The views of a scene show one set of named points, each view turned or mirrored, and shifted as a whole, with a little noise and some points left out.

Scene 1
View 1
J_138: [-30.6  10.7   2.5  30.7  -8.6   1.0  -9.6  16.5   3.5 -16.0  13.3   6.2
 -17.3 -14.0  12.0   7.1  10.6  29.5  -2.4   9.1  -6.8   2.6   6.8  -3.4
 -22.0   9.9 -22.1  -0.4 -21.5 -11.7 -10.2  -8.9  -3.1  -3.4 -27.5  -1.1]
J_908: [-30.3   0.0  -0.3  12.8   5.0   0.8   0.0 -15.1  18.4 -16.2   6.7  16.8
 -11.1  -5.3   7.3   8.2  12.9  19.3 -16.7  -2.8  -7.4  12.7  18.1  -1.1
 -20.9 -20.3  -9.7  16.4  -2.2   4.0  -9.6   3.4 -21.0  -1.8 -20.1  -0.6]
J_841: [-38.9  -6.9 -13.3  23.4   0.9   4.4  -9.8  -1.7  10.1 -19.7  13.6  25.4
 -13.0 -20.1  -3.1  -2.5  12.9  13.2 -21.5   9.5  -8.3   1.9   1.4 -17.4
 -27.7 -14.1  -9.6  10.8 -12.5 -10.6  -7.4 -13.0  -6.1   1.3 -46.0 -12.0]
J_254: [-36.0  -8.5  -4.3  20.2  -4.7  -4.9   3.6 -16.7   6.5 -15.9  18.5   8.7
  -8.3  -0.9  22.0  -2.3   7.4  27.9 -16.1 -12.5  -0.1  24.0  20.9  22.8
  -9.1 -17.6 -20.8  10.0  -8.2 -15.4 -14.3   8.8 -21.1  -7.5 -31.7   9.2]
J_725: [ -4.4  19.9   4.9  13.2   4.6   0.9 -13.8  10.8  29.2  -8.9 -21.5   8.6
  -7.6  -7.3  -2.2  27.9  19.4  20.2   7.4   7.0 -13.7  -8.7  10.9 -26.1
 -32.0   1.0  -4.3   0.1 -19.8  20.9   0.2 -18.6   0.0   2.5  16.7   0.7]
J_454: [-22.1  13.8  -6.6  44.6  -9.7  -9.7 -21.2  32.8   4.1 -14.2   9.3   2.0
 -20.3 -21.1   9.7  -6.2  11.6  27.4   1.6   9.0   3.6   2.7  -4.9   8.2
 -11.7  24.2 -31.5 -16.2 -51.2 -18.6 -10.1 -29.2   9.4 -16.9 -25.1   1.3]
J_900: [-24.6   1.3 -10.9   8.2  12.7   5.5  -8.1 -15.8  30.0 -17.7  -1.6  26.6
  -8.5 -11.0  -8.9  10.2  18.0   6.9 -22.8   2.2 -12.4   7.3   6.2 -23.5
 -32.7 -29.7  -3.5  15.9  -0.5  16.0  -7.6  -8.3 -16.3   1.6 -16.7 -11.1]
J_76: [-23.2 -10.4   3.5  24.6 -18.2  -5.8   1.2   3.6   4.2 -18.1  -2.7  -1.9
   2.1   6.4  22.1   4.0  12.0  21.8  14.4  -9.5  -2.5   7.8  31.9   6.1
 -14.1  -5.4  -6.1   2.4 -20.2 -13.8   0.2   1.7   4.3  11.7 -14.3  22.6]
J_975: [-44.3  -0.1   2.1  37.2 -16.4  -2.5  -6.2  15.9 -10.2 -16.4  32.3   4.8
 -23.0 -16.6  22.4  -6.1   3.5  36.7  -6.9   9.3  -1.1  10.4  11.1  19.8
 -13.2  17.5 -33.7  -2.2 -23.0 -29.9 -16.2  -2.4  -6.3  -9.6 -53.8   3.5]
J_525: [-18.4  16.7   5.1  13.7   7.2   1.1 -12.2   2.1  24.1  -8.7  -1.8  13.3
 -16.9  -9.2   1.5  20.7  15.4  22.9  -5.1   9.1 -14.2   0.7   8.4 -15.1
 -28.1  -4.1 -12.6   5.7  -7.4  16.4  -7.6  -6.9 -13.7  -2.7  -3.4  -7.6]
J_300: [-38.2  -7.4 -11.0  25.1  -3.2  -1.3  -4.6  -3.0   5.5 -17.7  18.3  16.0
 -10.8 -11.8  12.0  -3.0  11.4  19.5 -18.1  -0.2  -2.4  14.2   9.7   5.1
 -19.2 -10.5 -15.5   5.9 -17.7 -16.7 -12.2  -4.0  -9.9  -3.1 -44.1  -0.1]
J_153: [-22.4  -0.5  -2.6  25.8  -7.5  -5.4  -8.7   6.3  10.5 -15.2  -0.1   4.4
  -6.0  -6.1  11.6   4.6  12.1  20.4   4.1   1.0  -5.2   5.8  13.1   0.1
 -17.8   0.1 -14.1   0.3 -25.2  -7.8  -4.8 -11.9   1.3   0.7 -17.6   5.9]
J_424: [-49.1  -1.4  13.7  22.5 -15.4   2.1   6.9  -4.6  -7.9 -19.3  30.5   2.6
 -21.0  -2.1  32.5   4.8   2.5  42.0  -7.5   0.2  -8.6  17.2  27.4  23.6
 -13.3   1.8 -25.7  12.5   5.8 -20.6 -17.0  22.5 -24.0  -2.1 -45.6   6.3]
J_857: [-11.2  17.9  22.8   7.1  -3.5   0.2  -2.4   4.1  19.0 -10.5 -13.2  -6.1
  -8.0   7.3  16.0  31.7  12.2  34.3  20.7   0.0 -15.9  -1.6  31.2  -6.1
 -23.4   2.8 -10.2   3.5  -2.8  18.9  -3.3   6.2  -7.8   9.5  20.3  11.8]
J_851: [-15.0  15.2  14.3  23.9 -12.5   0.1  -9.9  24.0   7.2  -8.7  -5.0  -6.1
  -8.9  -7.6  15.0  17.6  12.3  32.2  19.9  10.9 -13.3  -8.4  17.5  -9.9
 -25.8  18.4 -15.0  -4.0 -20.6   2.6  -1.9  -6.7   6.6   7.7  -4.6  10.9]
J_633: [ 11.4  28.2  13.1  32.1 -12.8 -11.2 -20.3  45.4  18.2  -4.5 -30.5 -22.0
  -0.6  -6.1  14.2  22.9  17.2  33.1  44.1   6.0  -5.2 -13.9  18.1  -9.0
 -15.5  37.1 -16.7 -23.2 -53.1   9.3   4.1 -32.7  26.8  -0.3  36.3  19.7]
J_379: [-26.9   0.8  10.4  17.2 -16.3  -1.0   0.8   8.0   2.9 -15.1   3.6  -2.5
  -4.9   2.4  23.6  12.6   8.7  31.4  13.9  -0.7 -10.0   2.9  28.9   6.4
 -17.8   1.2 -14.7   3.0 -11.6  -5.8  -1.6   8.6  -3.5   7.8 -13.9  15.3]
View 2
J_76: [ 13.9 -20.1  -4.2   9.5 -14.6 -24.0  19.4  14.8  -0.2 -31.8  13.8  -3.7
   4.5   1.0  11.3 -11.6   6.1  -1.4 -10.4  -8.2  -9.0  -8.9   1.5   5.6
  10.6 -29.1  -9.1  -7.2  -9.4  -2.4   6.3   0.1  26.2  -0.4  -1.6  -5.9]
J_138: [ 17.6 -19.0   1.5  -6.4   9.3  -9.8   0.9   8.6  -4.5 -14.9   2.3 -13.9
  12.0   6.4   9.2   8.0   7.5  10.6 -16.5   4.0  -0.9 -10.2  -8.2 -22.4
   2.8  -8.7  -3.5 -18.3   1.6   2.0   9.3  -7.3   3.7   2.8   6.7  -8.6]
J_900: [ 44.1 -38.2   6.0 -24.7  -2.9  -0.6 -11.5   6.7  -7.1 -34.7   2.1 -21.6
  -9.9  -3.2  34.7   0.8  33.0  10.4 -10.9 -11.2   3.7  12.3  -0.1  11.1
 -20.4  -9.8  25.2 -15.7  23.1  15.9  29.1  -2.3   9.5  15.0  -9.8 -20.0]
J_379: [ 14.7 -11.7  -3.1   5.5 -12.8 -19.8  16.1  12.0   1.5 -20.9  11.5 -15.1
  10.4  -3.2   8.2  -6.5   9.8  -3.5 -12.0 -10.8  -6.8  -1.1  -9.0   1.3
   5.8 -23.1  -8.9  -7.9 -10.1   1.9   4.5  -3.8  18.5  -5.5   4.9   2.6]
J_851: [ 26.7 -10.1  -8.9   6.3   3.8  -9.0  10.8   5.5 -18.3  -9.2  -2.2 -10.8
  22.6   2.9   4.4   7.8  -2.4  -2.3  -9.7 -16.9   1.6   7.8   2.4  -7.0
   7.5 -12.8 -11.4  -9.1  -2.6  -3.7 -12.8   0.8  14.7   0.2  16.8   2.7]
J_254: [  3.5 -25.9   7.4  -3.3 -20.0 -25.6  -1.9  19.6  19.0 -27.6  17.3 -18.8
  -5.0  -7.0  19.3 -11.2  28.6   7.5 -22.9   8.3 -11.7 -16.4 -24.4  -4.6
   4.4 -27.3   0.4 -18.1  -1.2  19.1  31.6  -6.2  19.4  -5.7  -9.2  -9.8]
J_725: [ 49.4 -27.2  -6.8  -7.0   1.7  -0.2  -6.2   4.8 -34.9 -15.8 -10.2  -9.9
   9.3  -0.4  22.0   7.9   2.1  -7.7  -7.5 -27.5   9.1  25.4   8.7   6.9
  -3.9  -8.7   4.9  -9.6  19.0   5.4 -11.2   8.4  25.4  13.2  10.2  -6.4]
J_908: [ 26.0 -27.9   5.0 -14.4 -13.6 -12.1  -7.3  11.9   4.8 -26.0   8.6 -22.3
  -4.3  -8.2  28.1  -4.6  32.4   3.4 -14.8  -6.2  -1.8   4.3 -16.7   6.5
  -9.0 -17.7  11.9 -12.2   8.6  24.0  25.9  -2.4  15.9   3.3  -4.9 -10.0]
J_153: [ 18.8 -26.4   0.1   1.0  -1.2 -17.0   2.3  11.0  -7.9 -24.2   4.6  -8.1
   4.1   5.7  12.1  -0.6   3.3   3.2 -14.7  -3.8  -4.7  -6.7  -1.6  -9.8
   6.4 -15.6  -4.7 -16.4   1.3   0.4   6.7  -1.2  19.2   2.6   1.6 -14.0]
J_975: [ -8.1 -15.1   3.5  -3.9   7.9 -16.2   6.2  14.8  16.3 -11.0   8.9 -20.7
  15.7   4.9   0.8   4.9   9.8  20.0 -24.1  20.5 -10.4 -32.9 -24.5 -36.1
   8.8 -13.2  -7.7 -23.3 -13.1   3.2  21.3 -18.5  -4.2  -6.8   3.2  -7.3]
J_841: [ 26.3 -28.6   6.9 -20.7  10.6  -4.7   0.1   8.4   4.9 -36.1   4.5 -19.7
  -7.2   8.4  21.5   3.7  23.6  19.6 -10.7   5.3  -0.2 -12.0  -2.1 -12.1
 -15.1  -5.0  14.9 -17.9   7.1   1.0  30.9 -10.5  -8.4  14.4  -8.2 -22.2]
J_525: [ 36.1 -26.1  -0.2 -14.6   0.2  -2.8  -8.1   5.3 -14.9 -13.6  -4.9 -19.3
  11.2  -5.0  24.2   8.6  20.4   3.6 -13.2 -16.1   6.8  16.4  -5.1  -0.5
 -10.3 -10.5   9.4 -10.1  17.6  16.1   4.4   0.3  11.6   7.1   6.3  -6.2]
J_300: [ 10.8 -28.8   6.6 -12.1   0.8 -12.5   1.8  13.0  12.6 -29.7   9.9 -17.5
  -4.1   4.0  15.2  -2.0  20.9  16.6 -15.2  12.3  -6.5 -18.5 -14.4 -15.1
  -4.0 -14.1   5.5 -21.0  -1.2   6.7  32.6 -10.1   1.9   3.6  -8.4 -18.3]
J_857: [ 31.7 -11.5  -9.8   4.9 -17.6 -10.3   7.3   7.2 -16.9 -10.6   1.6 -16.2
  21.2 -13.9  17.9  -0.1  12.8 -16.4  -8.9 -31.8   4.0  27.9  -4.3  18.0
   2.6 -22.6  -7.1  -2.9   3.7  15.4 -12.1   6.9  30.6  -4.3  15.4  11.8]
View 3
J_300: [  6.2  -6.3  -3.3  24.8 -20.7  -2.7   1.6  -1.2  13.5   0.2  18.1  27.4
 -14.3 -44.5  10.9  -5.6 -19.4  -2.5 -14.6 -10.3  12.6  -2.3 -19.6   0.4
  -5.0  -3.8   8.5 -14.8   4.2 -15.0 -14.0  36.6 -20.7 -37.9 -19.1   1.7]
J_975: [-22.6  -1.0  14.4  28.4  -1.0 -19.7   4.2   5.4  11.2   4.6  24.8  19.1
 -10.0 -54.4  17.7  -4.0 -15.2  -6.6 -30.2 -11.2  12.0   2.1 -19.6  -7.9
  -9.0  -9.4  17.1 -10.5   1.6 -19.2 -19.5  29.3  -2.0 -33.4 -41.3  11.7]
J_424: [ -8.4 -13.0   1.6  22.9  -8.2 -25.8   0.3  -5.2   8.4   7.0   8.9   8.1
 -14.3 -51.7  10.5 -16.8 -17.8   4.8 -12.9 -13.0   8.8  17.6 -11.2 -20.0
  -7.5 -18.2  -0.6 -27.0   5.8 -21.4 -18.4  35.2   8.4 -46.0 -18.2  -8.1]
J_841: [  4.0 -12.3 -10.3  13.3 -39.0   2.0   3.7  -0.8   8.9  -6.8  20.9  30.0
 -18.9 -28.0  14.6  -0.9 -19.0  -2.0  -9.9  -3.4   6.0  -4.5 -22.2   0.2
   1.3  -1.4  10.3   4.7  -5.1 -15.7  -8.0  38.5 -36.9 -30.6 -10.1  -5.8]
J_454: [-21.3  -1.3  28.1  22.8  -6.4   1.4   7.0  10.7 -10.7   3.9  17.9  19.8
   2.0 -37.5   6.4  14.9   3.5  -7.7 -35.5  -8.7   3.4 -16.0 -16.4  12.4
  -8.5   0.8  18.9 -11.3   0.8  -3.0 -11.9  11.5 -22.5  -1.9 -49.6  21.1]
J_908: [ 13.0 -19.5  -6.9  22.9 -29.5   2.0  -3.4 -15.1   0.0   2.0  -4.8  20.9
 -21.4 -27.9   1.6 -10.0 -12.6   7.8   2.5 -10.3   7.8   6.7 -11.9  -4.7
  -4.7  -6.6  -6.9 -21.2   6.7 -11.3 -10.1  28.7 -13.8 -35.0   7.6 -13.6]
J_254: [  8.9  -7.8   4.4  33.8 -10.0  -1.5  -4.1 -16.1   5.5   9.8   0.3  13.7
 -14.2 -47.8   1.0 -12.4 -12.5   5.0  -9.6 -13.4  15.4   5.5  -8.1  -5.2
  -9.7  -7.7  -8.4 -33.5  14.0 -14.5 -18.3  29.9  -1.4 -39.9  -9.2  -1.1]
J_633: [-19.3 -30.1  47.7  -2.9  -6.1  -4.5   0.9  12.1 -69.2  18.1 -16.6 -20.5
  35.3  -2.4 -18.3  21.7  34.5  13.2 -19.5  -7.7 -19.7  -9.1  11.4  -9.1
   4.3   4.2  19.6 -35.9  -8.5  10.6   6.7 -14.7 -11.3  24.5 -40.1   6.9]
J_138: [-14.3 -11.9  11.4  16.0 -18.6 -11.3   3.7   4.5  -9.9   4.4  10.6  13.4
  -7.0 -31.1  10.1   1.9  -6.9   0.4 -17.6  -7.2   2.7  -0.1 -13.3  -4.4
  -4.0  -5.6  12.6 -11.1  -2.9  -9.5  -7.7  21.4 -13.9 -18.7 -27.3   0.4]
J_76: [ 19.9 -18.4  11.1  14.0 -15.6   0.0  -2.6  -0.5 -10.0  15.1  10.4  -2.5
  19.1 -39.8  -6.0 -12.0  -3.7   6.0 -16.5 -14.6   5.7   5.8   3.3 -14.3
   2.0  -2.6   9.0 -40.9   5.9 -11.3 -12.7  32.3 -20.1 -35.9 -20.9  -1.1]
J_725: [  4.4 -33.2   9.6   4.0 -35.6   6.0   0.4  -4.6 -38.9   0.9 -17.3   3.6
  -0.4   2.9  -8.8  10.1   9.9  10.2   2.8  -7.1 -12.4  -1.1  -2.0  -3.9
   4.0   3.4   3.3 -16.5  -7.2   4.8   6.2   5.5 -27.2   0.2  -1.1 -12.8]
J_857: [  4.1 -34.7  11.1   6.1 -22.1 -10.0  -6.5  -9.7 -36.6  11.5 -21.9  -8.6
   3.5 -12.9 -11.4  -5.5   9.7  17.1   4.0 -10.8 -10.1  13.5   7.0 -24.2
   1.4  -6.7  -3.3 -37.3   1.0  -4.0  -0.8  12.3   1.2 -19.3   0.9 -18.5]
J_851: [-11.6 -26.5  20.6   3.8 -16.7 -13.6   2.2   6.4 -33.2   6.7   0.4  -4.6
  10.1 -19.9   0.3   4.8   6.8   9.3 -13.2  -6.9  -8.2   3.6  -2.4 -19.6
   1.7  -2.3  14.4 -21.6  -8.2  -5.3  -1.6  11.8 -11.0 -11.8 -25.8  -6.3]
J_379: [  4.5 -23.1  10.1  12.1 -13.8 -11.6   0.9   0.1 -13.6  13.1   1.8  -4.5
   6.5 -35.4  -1.1 -11.3  -4.5   9.1 -11.8  -9.6   2.7  11.2  -1.4 -21.5
  -1.5  -8.5   6.0 -33.0   2.2 -12.9 -11.4  26.4  -7.5 -32.9 -19.9  -6.5]
J_900: [ 21.0 -23.1 -17.8  17.0 -48.8  13.4  -1.6 -15.8  -3.4  -8.4  -1.6  29.6
 -24.7 -12.8   2.6  -0.3 -14.4   4.6   9.7  -8.4   3.2   0.3 -14.1   3.4
   0.2   0.7  -6.3  -3.0  -1.4  -7.1  -0.9  28.2 -35.8 -27.6  13.4 -19.1]
View 4
J_525: [ -2.1   3.9  -9.5   8.2  15.2 -13.8 -15.6 -20.1   9.5   4.5 -10.2  23.4
  -6.4   9.5  10.6   2.6   2.3   1.2  -9.2  10.4  12.5   9.3   3.5  -1.5
   3.2 -19.9  -5.2  15.7  -6.5  -7.2  -1.1  15.9   1.2 -15.8 -19.7  -2.0]
J_153: [-10.3   7.6 -15.4   0.5   1.3 -24.0  -2.3 -14.7  13.6 -19.8 -25.9  23.8
  -1.5  -8.3  18.8  -4.7  -2.8   1.8   6.1   0.2   8.6  16.9   4.1  -8.0
   2.0  -0.2  -0.2   9.1  11.9   6.8   9.9   9.6 -17.9 -14.0  -2.1  -1.3]
J_76: [-18.1  18.1 -32.4  -1.0   7.6 -22.4   8.5  -3.6  20.7 -33.8 -16.1  19.8
   0.8  -7.3  19.3 -11.6   3.3   4.9  20.3  -2.8  17.8  16.4   3.2  -6.2
  12.0   2.6  -3.8   4.7  23.1   6.6  16.6   8.8 -19.4 -13.9  -0.2  -4.5]
J_900: [ -0.3  21.8  -6.1   6.7  -6.9  -8.9 -13.3 -14.1  19.9   1.6  -1.3  31.6
   5.2  27.4  25.6  17.3  -4.6  14.3 -22.7  -8.4   7.5  15.3   8.2   6.9
   0.0 -14.9 -11.9  20.2 -13.8  -8.6   4.4  21.8 -13.2 -36.7 -27.3 -11.0]
J_379: [-19.8  14.8 -36.1   4.2  14.3 -25.1   1.3 -13.3  10.7 -27.5 -11.2  15.5
  -4.6  -4.5  12.3 -13.3  -0.3   9.1  19.5   5.8  16.1   9.9   1.5  -4.7
   9.1  -6.2   1.2   5.2  15.2   2.0   7.1  11.1  -9.5  -9.9   4.8  -3.0]
J_254: [ -9.3  26.3 -41.6   7.1 -16.2 -13.9  -2.1 -33.1   7.1 -37.2  -5.2  40.2
  -3.8  -1.1  17.7  11.3 -20.9  24.2  12.4 -11.2   7.1  11.0  -1.6   6.8
  12.7  -2.6   1.5   9.5  18.0  -4.1   0.4  -2.7 -26.4 -19.6   1.7 -10.8]
J_300: [ -7.8  13.5 -25.6  11.7 -21.3 -28.1  -5.7 -30.5   4.1 -26.5 -14.3  33.5
   0.6   0.2  24.2   9.4 -19.9  16.0   4.2 -13.6  -3.6  23.0   7.1   5.4
  -5.8  -0.4   5.2  11.3   6.0   4.5   0.7  10.4 -24.6 -20.1   5.0 -14.0]
J_851: [-12.3  -4.9 -13.3   1.3  34.5 -33.2 -10.1 -11.6   6.7  -1.7 -22.5   7.7
  -8.4  -8.0   2.5 -18.8   7.2  -7.2  10.7  19.2  12.8  13.6   1.8 -14.5
   2.7 -11.0   1.8   6.2   4.2   3.8  -0.9  18.1   8.5   5.9   0.2   6.1]
J_424: [-15.9  20.4 -53.1  18.3  -5.4 -28.1 -11.2 -34.6  -3.8 -34.7  -0.5  19.9
  -7.7  -0.8   9.6  -7.8 -16.0  25.9  25.0   0.2   4.0  14.5   1.2   6.8
  10.8  -6.8   7.4   3.0  10.9  -2.4  -8.8   6.0  -9.0  -9.7  12.5  -7.7]
J_454: [ -4.5 -18.9  -0.7   2.8  -3.9 -40.4  -5.4 -28.6   2.7 -16.4 -46.8  27.4
  -7.1 -34.5  16.8  -2.6 -13.8 -14.7   5.3   0.5  -7.4  29.6   1.2 -15.1
 -19.4   5.8  10.9   8.2  17.4  17.7  -0.9   2.4 -17.4   3.6  11.6   2.4]
J_633: [-14.5 -17.5   8.7 -20.7  52.7 -32.0   6.5  10.1  21.7  -0.8 -53.2   9.7
  -8.4 -38.6   1.6 -29.0  28.1 -39.2  10.8  28.5  23.4  11.7  -7.5 -35.4
   0.9  -3.6  -3.5   4.5  25.8  13.6  19.4   6.5   2.6  18.6  -8.8  16.8]
J_725: [ -2.7   2.3   6.9  -4.6  32.3 -14.5  -7.9  -1.3  21.0  12.2 -16.6  18.5
  -2.8   6.1  12.3  -4.2  15.1 -11.8 -11.3  13.6  18.6   9.5   1.8 -12.4
   3.5 -16.3  -9.6  16.3  -4.5  -2.9  11.1  21.7   3.0 -14.7 -26.2   4.1]
J_857: [-14.4  16.2 -28.2  -3.0  39.6  -9.9  -6.5  -2.9  17.2  -6.6  -6.0  10.8
 -10.5   3.3   2.6 -15.4  16.1   1.0   9.9  24.4  29.0  -1.8  -4.5  -8.6
  21.6 -17.6  -8.4   8.3   7.8 -10.9   8.5  10.7   8.5  -4.5 -17.2   4.3]
J_841: [ -4.3   8.5 -13.1  17.5 -16.9 -29.6  -9.5 -25.9   8.2 -13.4  -9.3  27.5
   4.7  16.0  28.2   9.2 -14.0  13.5 -10.1 -17.1  -7.0  27.1  15.0   5.6
 -15.8  -4.4   1.7  15.4  -8.9   7.2  -1.5  26.4 -18.8 -28.3  -4.2 -12.7]

Which points are out of place in each view (at most two, in the order of its rows)? Write - if all are in place.
view 1: J_424
view 2: -
view 3: J_254, J_633
view 4: J_851
